A landscape with many peaks, sampled at points; each row gives a point and its height.
A climber steps from a point to whichever of its 4 nearest points has the largest rise for the distance, and stops where none of them is higher. Distance is the straight distance between rows; heights are no part of it.
lemob (h 6.08): [115 113 118 131 150 128 100  93 101 176 125  86 130 109  84 167 110  86
 139 136  88 127 114 138 130 100 107 145 145 134 126]
vir (h 6.40): [ 75 104  98 129 192 151 132 155 100 127 164  99  93 101  55 173 132 103
 119  75  74 125 144 192  70 140 129 147 160 108 138]
Lud (h 6.10): [138 127 100 109 111 157 145 123  85 110 119 101 101 157 117  94 153 141
  65  80 115 133 130 122  90 158 138 140 148 122 135]
mibek (h 0.03): [162 131  93 136 125 136 154 168  98 127 102 127 152 122 163  88 111 130
 125 136 124  83 143 124 142 129 143 138 141 159 118]
gunor (h 5.53): [131 160  76 114 111 163 177 124  80 130 100 124 140 140 134  83 103 170
  71  58 127 139 129 149 137 193 187  90 167 154 104]
mola (h 4.23): [141 115 134 161 162 104 142 123 158 105 132 122 123 129 142 116 102 132
 123 140 139 135 117 117 141 100 113 133 114  97 149]
tuk (h 5.67): [172 188  99 119 103 154 162 127  63 108  83 109 135 146 126  79  69 177
 114  92 157 126 143 120 147 196 187  93 152 160 117]
rebil (h 3.59): [ 99 122 136 110 118  87  92 129 123 160 165 180 132 130 111 169 154 108
 139 145 132 165 134 147 108 102 127 130 107  78 125]
Fakar (h 3.20): [150 153 140 147 126 143 153 123  79 129 116 103 124 134 142  66 117 167
  74 111 133 108 164 127 120 169 161 152 157 144 147]
pof (h 5.50): [130 178 101 126  89 161 195 164  64 111 107  77 148 136 144  48 122 125
  72  71 124 163 137 163 125 179 175  76 198 151  83]
vov (h 5.63): [106 105 113 124 185 112 140 139 121 175 162 101 117 135  52 220 110  90
 120 105  90 107 107 147  76 113  81 157 173  77 130]
sizis (h 6.36): [133 125 119 117 134 136 106 103 100 166 122  94 111 124 104 177 120 124
 131 148  86 154 127 143 144 106 105 138 138 147 128]
Sezuk (h 5.80): [184 162 133 121  93 149 153 124  83 112 127 103  88 130 172  57 144 158
  86 148 158 118 154 108 168 163 146 105 123 185 115]
kuva (h 3.62): [ 94 154 145 118 132  99  86 114 160 144 177 159 179 106  98 194 145 110
 168 156 121 132 103 163  96  83  98 143  90  87 130]
Sunos (h 3.65): [ 85 140 154 113 155 113  68 108 196 147 175 134 169  93  89 181 158  98
 170 149  96 126  96 161  85  89  77 133 108  92 141]
botal (h 1.67): [128  84 161 137 161  90 131 125 158 114 139 150 119 111 145 125 126 144
 128 164 131 140 134 110 137 104 121 114 128  79 134]
zop (h 6.97): [125 135 110 116 151 149 150 141 114 129 136 133 121 129 140 175 127 150
 136 119 111 157 114 128 138 123 108 128 152 150 138]
geme (h 5.54): [ 75 108 151  93 199 102 102 184 132 179 163 116 100 128  54 227 146  83
 129 112 108 153  80 167  97 102  78 149 165  93 153]
bur (h 6.01): [122 127 116 120 145 143 141 116 113 126 132 128 101 135 132 173 123 144
 124 140 105 170 112 143 142 104 107 121 145 143 145]
tino (h 3.22): [164  97 135 181  82 117 163 146 184  81 106 143 147 144 207  59 153 208
 158 162 162 133 156  95 180 164 159 105 116 173 117]
zatub (h 5.68): [146 139 122  84 127 174 130 135  59 129  95 107  95 130  61 104 124 101
 105  63 116 138 137 123  89 127 120 127 168 133 127]
Vadip (h 6.12): [126 128  99 112  91 140 109 113 132  99 101 124 134 134 195 103 125 138
 158 157 154 143 168 119 154 169 127 150 117 152 126]
Mirug (h 1.20): [119  98 159 136 164 122 125 125 127 127 137 138 115 127 139 160 126 126
 123 159 134 168 129 123 131  88 140 137 135  87 128]
kopu (h 4.59): [101 144 177 136 101 140  99 119 198 144 121 172 158 155 181 125 142 138
 155 153 170  94 114 115 181  99 150 130  62 114 140]
madog (h 3.69): [139 122 120 145 156 130 144 121 137 113 124 130 120 129 152 144  99 143
 135 120 124 152 109 118 148 111 113 133 133 138 160]
ripi (h 3.57): [105 100 135 114 150 130  95 123 125 154 146 111 122 123 122 161 141  75
 116 161 126 177 127 154 123  86 138 152 119  98 113]
Raf (h 6.67): [152 130 111  92 111 154 126 134  84 108 108  97  86 157  85 108 138 109
  86  76 101 134 134 110  98 146 124 124 148 124 156]
zogu (h 4.95): [140 149 118  73 156 153 122 142  66 154 101 102 119 116  65 124 117  93
  96  31 116 145 147 163  97 129 115 122 189 135 131]
San (h 3.77): [114 124 183 143 129  72  97 131 155 115 114 181 148 121 118 188 139 127
 172 160 136 109  82 127 105  93 117 123 113 109 140]
daz (h 4.55): [138 130 154 186  75 132 161  97 127 103 135 162 141 142 191 111 122 175
 163 159 168 132 159  89 155 131 136 122  91 151  97]
Lelud (h 3.76): [ 83 114 101 112 131  70  72 137 143 173 182 155 141 103  84 162 136  89
 149 125 109 137 114 147 115 103  93 145  93  88 135]
Vav (h 4.25): [161 154 135 137 105 132 142 130  82 141 115 119 110 126 155  54 123 147
  86 123 131  99 170 124 137 163 154 138 156 165 141]
supi (h 6.18): [100 119 107 135 175 106 144 113 106 183 160 108 104 111  61 201 113 103
 127 105  75 105 135 141  80 118  89 148 173  96 137]
kuvu (h 6.22): [147 129 107  91 122 178 135 127  61  95  92 104  94 131  84  97 135 125
  95  76 109 137 105 115  89 149 130 138 156 129 117]
luse (h 6.04): [128 161 142 167  83 150 147 109 151 123 137 144 146 134 184 106 118 153
 150 175 169 131 159 102 135 123 121 129  91 123  88]
motan (h 6.79): [143 117 162 135 151  77 124  72 246 140 153 182 131 127 144 190 145  95
 170 180 150  93 115  90 101  96 129 119  41 127 144]
gurog (h 4.84): [101 106 175 141 128  72 102 118 193 103  97 159 137 107 127 165 155 108
 155 168 153 102  76 116 114  98 124 125  83 146 131]
Tuzis (h 5.56): [ 89 108 153 134 105 102 111 121 209 111 109 150 154 111 146 157 151 124
 143 161 169  90  92 130 144  97 129 117  85 140 140]
Pev (h 6.11): [122 134 107 137  77 131 119 106 138 102 121 131 127 143 188 110 125 145
 156 162 166 142 175 126 156 162 129 144 101 142 124]
zefug (h 4.94): [197 134 111 117  95 162 169 106 104  87 139 137 120 171 208  60 136 193
 115 121 167 108 134  92 182 124 166 106 125 168 119]
numi (h 6.51): [ 91 107 142 111 199 120 124 163 122 167 149 101 125 133  59 209 123  79
 122 116 108 124  98 142  94  97  73 155 171  83 140]
Kabe (h 6.69): [197 138 102 107  81 161 162 114  99  97 138 119 108 159 207  93 137 173
 117 132 172 105 151 111 178 126 167  97 139 175 108]
vaziz (h 5.93): [136 120  93 104 108 179 137 123  69  93 103 100  99 133  93  90 129 132
  81  82 109 117  95 121  84 153 143 137 159 130 106]
vak (h 4.15): [124 136  79 129  93 182 159 130  47 108 113 124 113 121  58 100  94 144
  80  80 104 122 101 122 123 158 149  90 166 149  98]
pesu (h 6.86): [ 96 120 121 127 173 105 119 107  92 179 153  99 119  94  62 176 107 118
 145 102  67 121 155 139  94 119 102 146 166 122 133]
godeg (h 3.66): [ 90 137 148 116 160 100  69 106 195 136 178 139 166  82  83 172 159  95
 162 151  93 133  89 152  92  96  76 139 112  90 146]
Valus (h 3.71): [ 90 138 113 116 139  88  73 120 167 151 184 147 147  97  77 173 125  90
 168 130  96 123  95 155 103  94  84 144  93  79 132]
dobov (h 1.27): [124 109 139 153 163 130 138 118 129 118 135 129 116 133 143 154 109 121
 122 139 139 162 112 126 143  84 142 135 127  91 148]
Mamu (h 5.96): [101 113 148 125  98 100 105 114 212 141 104 155 160 126 153 145 149 140
 134 154 170  93 105 135 171 103 124 110  96 129 140]
guk (h 5.89): [118 134 190 156 167  83  84  99 202 149 141 203 108 118 128 174 147  65
 171 154 113 133  97 110 114 104 109 121  59 142 150]
tik (h 5.24): [135 155 111 122 127 176 160 108  82 106 106  93 135 134 136  80 117 172
  76  80 132 121 117 142 110 166 179 152 155 137 128]
Vifez (h 4.74): [ 92  91 130 128 169 116  78 137 118 178 129  97 141 108  84 155 128  53
 133 132 104 122 112 129 114  96  93 170 140  99 132]
zakal (h 6.34): [ 67 108 104 129 188 137 135 136  98 144 160  96 105  86  58 173 124 110
 123  80  83 122 161 166  76 139 127 151 150 109 148]
pevik (h 6.33): [152 141 108 119 127 147 144 187  98 121 141  88 111 131  63 140 128 111
 127 119 105 137 147 150 117 127 135 118 114 127 137]
nus (h 4.47): [117 159  96 133  94 173 170 172  57  95 113  73 155 129 112  41 121 133
  57  72 105 156 119 150 144 186 162  77 200 143  87]
gen (h 2.50): [106 104 160 121 148 110 105 119 118 141 154 149 117 125 137 155 144 104
 124 162 136 176 133 130 126  89 138 143 122  79 119]
bolub (h 5.97): [138 115  93 128 136 130 131 145 129 115  98 138 140 118 174  97 112 136
 151 129 125 119 131 120 143 147 109 154 137 148 139]
selup (h 3.82): [137 152 194 135  99 138 111 113 164 145 106 175 138 151 214 109 150 152
 160 149 153 122 132  78 163 121 114 125  94 120  95]
gezev (h 6.44): [128 130 117 108 136 144 118 126 103 150 131 110 103 110  94 168 141 131
 138 143  79 156 133 140 137 121 106 120 138 148 132]
rafoz (h 4.00): [ 79  96 114 115 157  80  62 149 135 171 164 137 131 104  89 151 138  59
 136 119 110 144 119 135 119 111  99 155 110  89 142]
vad (h 4.73): [122 127  72 128  94 186 158 125  60 109 101 118 111 130  78  91 102 147
  74  74  94 123 102 134 124 173 148  85 166 148  96]
zasat (h 6.82): [ 79 104  97 125 187 127 135 134 106 149 163 107  70 110  46 191 133 106
 122  85  60 138 138 161  54 141 101 145 158 104 131]
tet (h 7.23): [134 130  99 117 154 136 161 174 114 111 125 131 145 119 147 130 129 157
 132 124 120 127 127 121 130 124 113 140 149 156 132]
buno (h 5.88): [134 172  92 131  76 168 188 174  51 101 103  54 155 152 134  49 114 126
  65  67 115 160 135 159 127 178 158  87 196 139  84]
Vib (h 5.74): [171 167 121 119  93 169 176 139  82  75 110  71 119 158 149  61 123 179
  88 138 183 126 138  90 154 181 161 106 114 183 103]
lesu (h 4.77): [ 85  97 121 106 156 109  72 130 123 171 142 112 135 112 103 159 147  62
 131 146 117 152 128 143 114 102 107 157 115  95 126]
Gite (h 6.45): [ 79 104  97 131 185 115 143 127 104 157 158 109  94  97  58 179 126 123
 119  87  64 123 157 161  65 133 111 151 171 107 142]
Mevuf (h 2.78): [130  96 172 129 130  69 107 131 148 134 129 185 125 123 126 152 133 147
 131 159 128 128 129 108 133 113 123 118 127  85 131]
nula (h 4.06): [ 98 123 199 138 150  77  97 125 179 111 111 181 131 118 141 174 155  99
 180 165 129 126  80 113 101 108 119 125  91 145 145]
Pada (h 5.77): [120 122 129 130 136 145 101 101 110 156 130 103 106 130 111 184 126 106
 114 142 111 155 106 153 146  92 124 141 122 129 124]
valad (h 3.13): [112 100 157 131 135  84 104 135 137 141 149 187 119 129 122 175 143 124
 138 156 133 149 140 117 121 100 132 123 124  74 130]
tegin (h 5.79): [123 138 169 115  94 128 113 104 191 165 121 161 154 132 186 108 151 151
 133 166 162 122 138 104 169 118  95 117 100 111 104]
lukiv (h 5.40): [142 124 125 118  79 155 126 119 124  70 110 132 135 155 212 108 147 155
 158 154 162 140 179 108 158 156 163 135 120 155 119]
kizur (h 6.96): [151 130  99 113 101 142 145 162  98 117 131  98  90 173  92 122 138 119
  84  94 103 133 146 126  98 147 133 127 133 123 145]
tuda (h 2.26): [112 107 150 140 156 137 114 115 118 129 143 123 105 131 138 177 128 109
 123 157 140 167 119 134 129  89 138 138 118  93 131]
pupe (h 6.00): [158 144 119  94 121 151 113 147  78 133 116 101 101 153  61 113 127  90
 111  62 107 152 152 136 112 131 135 123 144 130 168]
Vipo (h 6.13): [140 123  99 161 116 105 121 103 165 114 123 115 124 128 154  92  97 132
 148 141 137 139 140 123 147 139 105 144  98 131 133]
dubo (h 3.70): [ 88 107 111 116 156  76  74 149 145 154 177 149 124  97  74 164 111  78
 159 116 105 124  94 139 119 102  82 139 103  83 150]
bab (h 5.34): [180 148 106 109 102 162 175 123  99  92 145 125 103 165 201  42 149 199
 103 124 175 121 134  88 174 149 149 109 128 190 105]
mulib (h 5.18): [133 159 184 143 100 150 133 110 165 133 117 158 151 136 193 102 150 152
 160 165 160 128 144  84 151 107 105 128  99 114  81]
raka (h 6.53): [118 121 122 120 148 129 112 110  94 171 131 105 120  90  67 172 118 120
 142 137  66 139 137 139 128 111 108 137 145 142 129]
gerot (h 4.17): [141 134 101 133 116 141 157 135  97 124 135 112 114 159 136  90 148 151
  58  87 111 115 145 123  95 165 144 146 156 134 147]
Rusu (h 5.39): [128 125 107 129 149 119 146 141 129 105 113 137 132 131 162 121 101 148
 148 119 120 136 122 116 149 127 101 141 138 160 160]
vev (h 2.91): [209 117 127 155  85 132 159 137 164  68  95 112 162 167 220  30 133 184
 149 152 173 110 140 114 180 147 174 131 141 153 117]
Kenof (h 5.64): [110 135 160 122  85 124 103 109 202 159 114 170 157 147 172 124 142 149
 133 154 163 111 127 107 178 109 116 117  98 122 131]
Tefun (h 6.72): [145 169  86 144  67 162 183 157  41  88 114  37 159 154 123  46 101 131
  68  53 101 158 124 152 135 174 144  89 197 130  92]
kofo (h 6.26): [ 86 141 192 152 167 110  77  93 201 170 168 193 153 126 110 185 158  74
 151 143 107 139 105 153 108  92  93 135 105 124 156]
geba (h 5.98): [138 114 145 143 138 100 131 117 191 122 127 121 131 105 153  90 120 137
 126 163 143 127 127 115 138 116 107 126 105  95 117]
gat (h 5.95): [134 118 111 165 144 112 133 115 150 113 114 128 136 127 158 101  89 142
 142 131 129 142 120 118 154 125 110 148 110 127 149]
dip (h 3.60): [100 131 103 121 170 137 113 154  93 145 134  85 128 114  62 169 111 100
  98  35 101 120 149 190 106 126 140 135 163 115 159]
zinek (h 3.45): [135 137  93 121 102 185 157 126  36 115 102 118 104 118  49 104  92 118
  90  76 123 130 106 131 104 139 135 115 177 143 103]
Tive (h 6.98): [104 107  93 121 181 120 117 125 108 180 163 106  51 141  37 198 122  86
 127  92  45 149 108 159  54 122  91 140 154  82 129]
Sof (h 1.89): [141 111 145 163  81 134 143 120 134  72 123 149 145 159 212  99 137 185
 155 149 169 152 179  91 164 162 155 116 108 154 126]
vode (h 4.38): [ 77 106 162 124 124 114 119  91 229 134 154 183 142 117 160 123 169 136
 170 176 156  99 124  93 122 107 153 134  62 150 161]
nonub (h 6.24): [133 117 158 119 110 101 117 115 205 148 121 144 146 108 151  99 139 145
 121 170 144 114 132 111 156 116  97 114 118 106 112]
giziv (h 1.65): [108 136  93 128  93 169 152 158  54  98 123 105 129 122  83  69 113 138
  64  81  98 146 125 131 142 196 148  76 200 154  92]
zom (h 6.39): [128 145 113 126 155 137 123 163  85 132 145  82 120 102  50 144 110  98
 139  92 101 132 172 160 121 124 148 123 124 127 147]
lebo (h 6.93): [106  98 126 128 158 113  79 120 113 169 125  89 134 115 101 160 127  65
 128 137 102 137 109 136 124  98 110 166 130 100 117]
ruta (h 4.48): [105 111 184 136 152  69 107  99 207 115 124 175 109 107 148 162 160  80
 166 160 132 126  96  95 101 109 117 117  67 149 151]
Gof (h 3.61): [ 88 151 179 129 140 112  93 124 153 142 139 172 168 122 112 194 151 104
 179 163 130 136 100 158  87  86  97 140 112 114 142]
vagu (h 3.72): [ 94 125 114 106 123  74  75 135 137 174 170 165 138 116 100 169 141  92
 147 137 113 146 122 152 108 102  96 145  93  87 127]
bemil (h 6.15): [129 140 100 147  95 126 121 102 158 116 119 120 133 133 170  97 106 134
 157 151 155 147 159 121 147 153 113 148  89 138 131]
Kagu (h 1.62): [168  95 144 147  96 147 151 132 141  59 108 128 156 157 212  69 150 188
 153 152 168 127 163  97 174 152 179 114 128 155 126]
filud (h 3.56): [160 113 146 201  75 111 164 115 142  89 108 154 136 138 202  99 137 200
 167 171 172 123 141  80 172 130 151 110  93 157  90]
bol (h 5.25): [126 141  66 123 100 176 162 123  71 114 105 119 128 131 102  89 105 162
  68  69 105 131 103 146 126 177 164  96 160 148  97]
ris (h 1.72): [181 116 128 125  95 162 157 128 126  57 120 116 154 175 213  89 139 180
 141 136 175 116 148 110 178 130 186 114 133 147 124]
foves (h 5.45): [125 122 139 146  82 138 135 111 121  86 120 135 129 154 208 116 146 164
 160 155 176 144 188 102 159 151 140 140 100 151 128]
keka (h 2.77): [194 111 145 151  90 137 154 138 157  55 104 118 163 160 210  49 150 194
 153 148 171 127 150  98 181 150 175 117 130 148 132]
kopeg (h 5.86): [131 121  97 140 121 112 125 122 147 112  97 124 134 125 165 101  99 136
 159 121 129 139 132 116 149 152 102 149 127 155 150]
tig (h 5.52): [117 109 135  94 184 129 102 170 126 195 163  86 101 138  12 231 129  83
 137 134  78 156  88 184  68 109  88 139 151  69 125]
puf (h 0.14): [156 130  99 151 114 123 170 155  95 134 126 135 137 136 152  89 117 130
 111 123 134  77 154 125 124 123 145 135 151 144 135]
zozem (h 3.19): [134 147 181 133  94 140  95 122 189 146 112 180 147 160 201 119 144 145
 159 142 154 113 122  86 191 113 134 129  85 119 123]
vas (h 5.94): [181 149 121 105  91 160 166 118  91  98 140 114  91 153 198  67 142 179
  94 134 175 121 140 101 176 147 145  96 126 189 103]
naduv (h 6.09): [112 109 114 126 184 120 132 149 116 184 159 105  93 137  40 218 119  89
 121 108  79 127 104 158  57 104  83 151 174  69 125]
Nep (h 4.18): [ 80  92 127 116 181 102  81 152 127 173 142 105 137 111  89 159 123  55
 134 122 116 125 109 126 120 113  85 166 139 100 133]
nez (h 6.02): [185 136 103 110  84 144 135 128  97 113 106 116 117 135 184  90 128 123
 127 160 151  97 147 132 168 137 166 118 128 163  98]
Guta (h 6.05): [151 125 182 151 178  93  86 109 229 143 150 209 121 119 123 197 136  67
 174 167 121 114 101 119 107  99 124 124  48  97 130]
Kamek (h 3.51): [ 92 108 124 122 180  89  71 130 167 130 193 134 127  74  62 183 110  86
 175 127  93 119  70 149 104  76  85 126 116  75 155]
vodi (h 6.50): [189 137 109 106  78 165 145 111  99  99 129 116 115 143 201  98 133 139
 111 144 165 101 150 122 179 131 168 105 124 167 105]
Kab (h 6.38): [134 135  94 105 137 159 162 184 101 116 142 110 119 118  92 149 142 144
 125 145 101 148 140 135 112 128 118 118 129 139 120]
mon (h 5.42): [ 84 126 160 133 112 129 108 118 220 133 122 172 157 138 158 127 150 134
 160 166 171  95 114 123 160 102 161 141  67 127 151]
dol (h 3.28): [136 155 105 112 115 177 154 128  38 127 104 114 103 111  35 106  99 110
 108  68 143 136 113 132  86 118 124 116 188 143 106]
Geniz (h 6.14): [ 94 146 208 156 157 106  81 100 191 155 144 202 129 131 130 174 158  81
 168 151 108 148 100 129  99 102 102 132  98 133 152]
zeted (h 3.58): [105 143 153 131 115  89  98 125 139 144 160 187 154 127 108 189 140 118
 164 161 130 133 113 144 100  87 116 130 108  96 134]
Zoton (h 6.37): [100 130 118 127 178 138 125 161  99 136 143  88 127  79  58 146 112 117
 136  84  99 132 173 167 104 120 149 137 142 121 148]
lig (h 4.09): [114 105 174 146 114  76 106 130 162 112 105 177 149 120 120 180 136 136
 150 165 138  98  86 122 120  97 122 121 107 121 136]
vun (h 2.92): [168  89 145 165  96 126 155 152 157  63 103 138 158 150 211  56 156 205
 155 158 167 135 155  94 178 158 164 112 129 157 122]
sig (h 5.59): [146 173  80 111 117 164 182 128  69 133  96 126 136 140 142  74  88 166
  95  64 145 139 144 143 142 197 182  84 165 150 109]
befi (h 5.27): [119 166  81 121 104 164 174 155  77 119 106 108 144 131 134  56 119 146
  68  57 115 156 130 152 132 191 174  78 190 161  87]
boni (h 3.38): [117 113 164 130 123  73 106 128 132 136 140 193 141 135 123 184 136 139
 151 157 136 135 123 120 121  98 118 117 120  81 139]
laz (h 4.53): [125 121 165 144 150  65  99  85 225 135 146 187 104 125 138 182 150  82
 168 163 130 111 102  95 101 109 125 113  52 142 142]
Ror (h 6.47): [124 133 118 109 158 127 114 144  89 143 138  95 130  83  63 148 124 126
 151 132  71 142 159 149 123 133 124 128 136 144 135]
maro (h 3.63): [123  97 157 130 105  71 101 120 180 130 107 161 148 113 134 158 130 144
 136 151 147  95 104 125 148 100 112 112 111 117 136]
Tolil (h 4.46): [130 143 111 108 142 135 112 156  82 149 117  93 116 136  56 145 110  90
 115  45 104 133 158 167 120 124 141 122 157 125 162]
gifiz (h 5.70): [171 173 152 129 117 156 145 124  67 111 102  87 123 125 137  48 110 162
  91 128 154 123 149 121 147 187 167 137 137 167 128]
zet (h 5.15): [ 80 101 169 123 131  91 115 101 216 108 113 166 134 104 155 148 169 116
 152 167 159 109  94 114 109 103 138 132  69 148 146]
gige (h 5.76): [171 162 140 128  98 148 140 126  75 123 119  91  99 125 154  46 128 150
  93 145 147 110 165 116 155 172 146 124 135 171 121]
guti (h 6.70): [122 124 148 117  90 104 113 112 210 156 115 161 148 124 162 119 149 145
 126 157 151 109 128 119 165 112 102 113 111 115 124]
Pomem (h 5.16): [ 73 106 134 114 196  89  93 178 128 169 180 142  91 112  54 211 129  81
 136 107 121 144  85 149 118 104  74 143 154  90 176]
rusuz (h 2.59): [113 130  87 128  86 170 162 143  32 109 125 131 106 117  33  96  95 136
  81  80 113 150 129 127 123 165 134  86 195 146 109]
Lites (h 5.33): [ 95 102 129 132 191 109 116 142 121 175 149 100 126 129  65 205 110  81
 128 113 100 107 103 140  93  94  77 156 174  94 132]
banu (h 6.06): [138 122 119 169 135 112 134 113 166 117 121 111 133 119 158  91  91 130
 141 156 134 140 125 122 143 126 104 135 107 111 128]
Bez (h 2.89): [210 140 141 158  69 135 157 132 180  76  94 113 151 173 226  23 143 181
 152 159 193 103 154 119 185 166 154 136 132 148  94]
Lida (h 5.17): [160 119 178 129 164  90  93  94 236 128 148 182 126 117 136 203 144  80
 169 178 141  99 103  96 109  98 123 119  37 113 139]
peka (h 5.60): [ 77 118 158 132 108 115 110 114 221 126 109 158 161 129 171 140 150 134
 150 156 180  96  99 137 159  92 143 130  69 136 145]
suk (h 5.62): [160 190  94  97 106 160 181 128  66 129  81 127 133 144 141  65  81 159
 113  68 152 147 146 136 148 204 184  89 169 152 115]
Zavaf (h 6.07): [140 130  93 114 110 132 122 143 125 112  93 123 143 121 181  92 114 132
 154 145 133 116 151 122 141 155 124 153 130 161 122]
Pez (h 1.21): [162 132 103 145 107 126 159 145  93 142 115 123 130 131 154  68 119 128
 103 139 121  80 160 130 143 141 147 136 155 164 141]
Siba (h 4.32): [162 116 196 106 181  85  92 108 246 132 149 185 150 117 142 212 156 101
 170 199 153  92 122 103 105 122 112 134  34 110 133]
gaguf (h 6.23): [134 127 150 127 113 123 125 108 202 143 133 136 143 106 161 102 138 142
 126 169 155 118 142 113 149 116  96 120 112  98 105]
lova (h 6.27): [137 134  96 111 135 146 175 189 112 112 134 108 126 142 118 141 144 144
 113 125 113 120 131 131 110 124 119 125 135 134 128]
bonud (h 5.99): [122 116 128 124 143 140 102 107 114 157 124 100 117 126 112 179 118  94
 117 155  92 154 115 148 140  98 115 137 129 130 121]
Zope (h 5.69): [100 104 145  94 201 122 110 175 131 183 152 103 110 133  43 229 135  88
 127 118  99 152  85 170  76 112  71 146 173  76 144]
Zavog (h 3.42): [205 120 121 138  89 148 165 123 127  76 114 121 150 178 223  52 134 192
 143 129 167 113 131 104 186 132 173 118 134 158 123]
buzo (h 6.42): [128 140 113 101 134 148 139 156  98 132 136 105 105 104 101 162 143 139
 136 139  92 146 138 139 127 129 114 120 128 149 126]
zunov (h 6.17): [132 145 138 138 105 130 141 103 186 136 126 119 148 111 172  97 123 134
 135 177 157 129 148 121 140 120 105 132  94 104 100]
pigo (h 5.61): [133 125  79 118 109 188 149 115  68  94  99 106 117 131  98  93 114 146
  64  79 112 122  89 135  96 158 159 131 159 133 100]
dus (h 0.90): [152 135  95 150 107 124 174 154  99 140 134 124 126 155 144  98 128 147
  82 110 113  88 160 132 108 141 139 133 156 139 153]
lizis (h 5.57): [179 128 105 134  84 134 135 129  90 131 111 112 111 126 166  84 122 128
 112 149 141  84 160 133 170 144 158 117 136 170 111]
rud (h 5.71): [178 174 124 119  99 165 150 130  72  79  89  71 118 151 134  60  91 168
 102 126 171 124 146 108 154 195 170 107 116 158 111]
baga (h 6.46): [118 134 194 173 180 116  77  99 207 175 158 215 137 129 115 187 140  64
 161 145 111 132 107 134 113  83 123 126  73 124 155]
Pib (h 5.66): [135 131 102 111 122 172 148 114  79  99 109  95 114 144 118  88 134 153
  65  82 116 124 107 130  86 165 154 143 160 128 123]
gonal (h 3.55): [152 134  89 138 130 143 179 176 109 128 136 134 141 148 130 125 133 138
 106 115 120  97 149 124 115 129 137 131 146 138 130]
mivi (h 6.74): [117 139 116 121 165 141 125 159  86 142 140  91 127  87  51 138 114 108
 146 100  89 135 168 167 102 129 148 131 133 127 149]
Kiro (h 4.28): [146 140 183 145 102 139 137 102 148 134 106 169 143 139 214 107 146 166
 171 164 165 130 126  69 148 120 125 119  96 133  67]
mopak (h 5.58): [133 119 123 158 155 107 132 112 168 104 128 118 130 125 152 111  93 137
 137 140 133 140 118 117 143 115 110 138 114 112 142]
medeb (h 4.67): [ 90 111 153 126 131  79 115  75 234 122 148 183 123 119 151 154 166 103
 162 165 150 117 108  89 102 107 127 125  55 151 162]
baro (h 5.55): [139 164  90 128 120 172 164 105  68 123 100 108 144 137 140  85  92 175
  84  72 133 125 113 151 129 176 188 128 149 151 116]
Beze (h 5.32): [ 96 106 117 141 175 113 116 122 108 176 140  92 135 119  72 181  94  83
 136 118  83  98 120 130 107  98  90 162 168 108 139]
Muno (h 6.16): [124 155 124 156  94 134 140  95 167 125 127 127 146 127 162  95 111 138
 140 165 162 132 147 122 143 127 109 141  86 121 100]
kifo (h 2.97): [137  88 160 129 129  73 120 131 169 131 123 163 130 109 141 130 137 146
 128 162 133 113 124 108 143 110 110 103 132  96 128]
tef (h 4.24): [ 73  89 136 110 195  77  88 170 133 164 156 130 129 114  73 172 128  69
 130 101 120 137  99 126 120 110  66 167 148  96 160]
Lunan (h 2.66): [145 137 118 130 122 148 160 120  86 114 127 103 124 142 146  72 135 161
  63  90 122 120 153 134  99 161 151 155 161 144 153]
Bolu (h 6.03): [142 132 106 105  91 155 116 123 120  88 102 119 138 138 204 104 143 138
 149 155 169 132 165 127 154 152 154 140 119 149 109]
Kopo (h 5.65): [172 185 116 125 108 160 159 118  70 114  86  99 140 135 131  72  75 176
 102  83 149 119 135 132 139 192 184 116 143 146 126]

Two climbers start at each pair of points below. Name the first point that both come to, or write -.
godeg, lig => -
dobov, kopeg => Vipo
lukiv, mulib => Muno
botal, gat => Vipo
bol, zinek => pigo
vad, vak => pigo

For each start below, name the point where the climber stops.
Sof => guti
Mevuf => guti
rusuz => kizur
rebil => lebo
Zavaf => guti
zeted => lebo
nula => guti
Sunos => lebo
